A landscape with many valleys, sampled at points; each row gives a point and its height.
A ball rolls from a point to the lowest of its 5 nearest points, and stops where none of them is lower. Distance is the straight distance between rows; heights are no part of it.
z_843 height 419: [ -6  -7 -18  -4 -11  22  14  -5   5   8  -6  -5 -19]
z_858 height 180: [-13  10   6 -20  17  -5   4  -6 -10   8   8  -2   3]
z_559 height 656: [ -1   8  19  -2  39 -12   0 -14 -29   9  17 -10  29]
z_782 height 579: [  4   5  21   5  41 -12   3 -15 -29   8  20 -12  33]
z_203 height 590: [  4 -16  15  19  22  -3  27 -23  -1  12  29 -13  23]
z_140 height 477: [  6 -13  19  17  29  -8  21 -19  -6  10  28 -13  28]
z_869 height 414: [ -2   7  -2  -7 -26  -6 -22  23  15 -21 -21  13 -18]
z_458 height 65: [ 23 -14  29  34  39 -11   8 -17  -9   7  28 -11  47]
z_460 height 534: [ -5  -4  11   2  27  -6  18 -19 -11  13  23 -10  18]
z_693 height 339: [-11   4   8 -11  23  -7  10 -11 -13  11  14  -5   8]
z_605 height 173: [-13   9  -3 -20   2   0  -1   4   4   4  -4   4 -12]
z_935 height 380: [  3   0 -24  -1 -29  17  -9  12  14  -7 -24  10 -24]
z_23 height 174: [ 13  -3 -26   7 -39  15 -18  14  14 -13 -25  14 -24]
z_990 height 457: [ -4   6 -13 -12 -21   6 -11  14  13  -8 -20   9 -20]
z_138 height 364: [ 18   1 -22  12 -47   9 -25  19  16 -20 -27  16 -21]
z_609 height 488: [ -6   7  10 -11  28  -9   7 -13 -17  11  17  -7  16]
z_929 height 79: [  9   3 -11   8 -44   0 -24  25  15 -26 -26  14 -18]
z_26 height 365: [-12  -8  -7  -4   0  12  20  -9   2  11   4  -7  -8]
z_370 height 460: [ -2   2 -17  -7 -22  12  -9  12  12  -6 -20   8 -22]
z_191 height 529: [ -1  -2  16   3  32  -8  14 -19 -17  12  22 -11  23]
z_632 height 361: [ 18   1 -18  15 -48   3 -26  23  14 -26 -26  15 -19]
z_269 height 163: [ -9 -16   1   6   9   9  32 -17   1  13  15 -14   3]
z_355 height 500: [ 17 -18  26  33  30  -9  19 -20   4   8  33 -12  38]
z_70 height 406: [ 12  -5 -35   6 -33  29  -5   4  10  -3 -21  10 -26]
z_326 height 299: [-10  -7   3  -1  15   3  25 -15  -4  13  15 -12   3]
z_791 height 261: [  6   6  -7   3 -39  -4 -24  26  15 -25 -25  12 -19]
z_898 height 332: [-13   2  -1 -13  10   2  12  -6  -4  11   6  -2   0]
z_608 height 204: [-15  12   1 -23  11  -5  -1   2  -3   6   2   2  -5]
z_752 height 330: [-11  12   6 -21  22 -10  -2  -2 -12   7   8   0   5]
z_975 height 358: [ -7   8  -6 -17 -16  -2 -13  15  12  -8 -17   8 -19]
z_254 height 609: [ -1   5  15  -1  34 -12   6 -15 -23  11  20  -9  24]
z_44 height 524: [ 16   2  -4  21 -53  -9 -28  30  10 -34 -26  14 -14]
z_368 height 398: [  1   7  -7  -5 -31  -4 -22  23  16 -18 -22  12 -20]
z_920 height 294: [-12  -1  -8 -12  -2   9  11  -2   2   9  -4  -2 -12]
z_914 height 465: [ 10  -4  25  16  42 -12   7 -18 -25   9  23 -13  40]
z_441 height 295: [-13   3   4 -14  17  -2  11  -9  -9  14  11  -6   2]
z_328 height 545: [ 32 -20  34  44  37  -8   7 -17   8   5  32  -5  47]
z_281 height 351: [  6   2 -14   2 -36   6 -21  21  16 -17 -26  12 -21]
z_435 height 335: [-13   2  -4 -14   2   6  11  -3  -1   8  -1  -3 -11]
z_52 height 387: [ -7  -4 -15  -8 -11  19   7   1   5   8  -8  -1 -18]
z_701 height 635: [ -4   9  14  -9  39 -14  -2 -12 -27  11  16  -6  24]
z_251 height 485: [  3  -5 -27  -1 -24  23   2   3  10   0 -17   5 -23]
z_188 height 224: [-12  12   0 -25   0  -9 -12  11   6  -2  -8   6 -13]
z_270 height 272: [ -9  13   1 -23  -7  -9 -16  16   9  -8 -12   9 -16]
z_810 height 586: [ 19  -1  -4  31 -61 -12 -29  28   5 -39 -25  15  -8]
z_341 height 366: [ -8   1 -13 -13 -11  11  -1   7   9   3 -12   4 -18]
z_862 height 418: [-13   0  -2 -10   8   6  17  -9  -2  11   6  -5  -6]
z_727 height 379: [ 14 -13  25  23  38 -12  11 -19 -13   8  27 -13  41]

For each start below, name the point where the ball stops.
z_869 | z_929
z_701 | z_858
z_460 | z_858
z_990 | z_605
z_370 | z_605
z_559 | z_858
z_140 | z_458

Call two points neighbours if one is among the 5 nearest of the other. Go from one point of each pair to the other, from neighbour to neighbour, staying as low as possible. Name the highest point that can't be avoided.
z_458 and z_269 | z_191
z_929 and z_23 | z_281
z_858 and z_23 | z_869
z_858 and z_269 | z_326
z_605 and z_858 | z_608
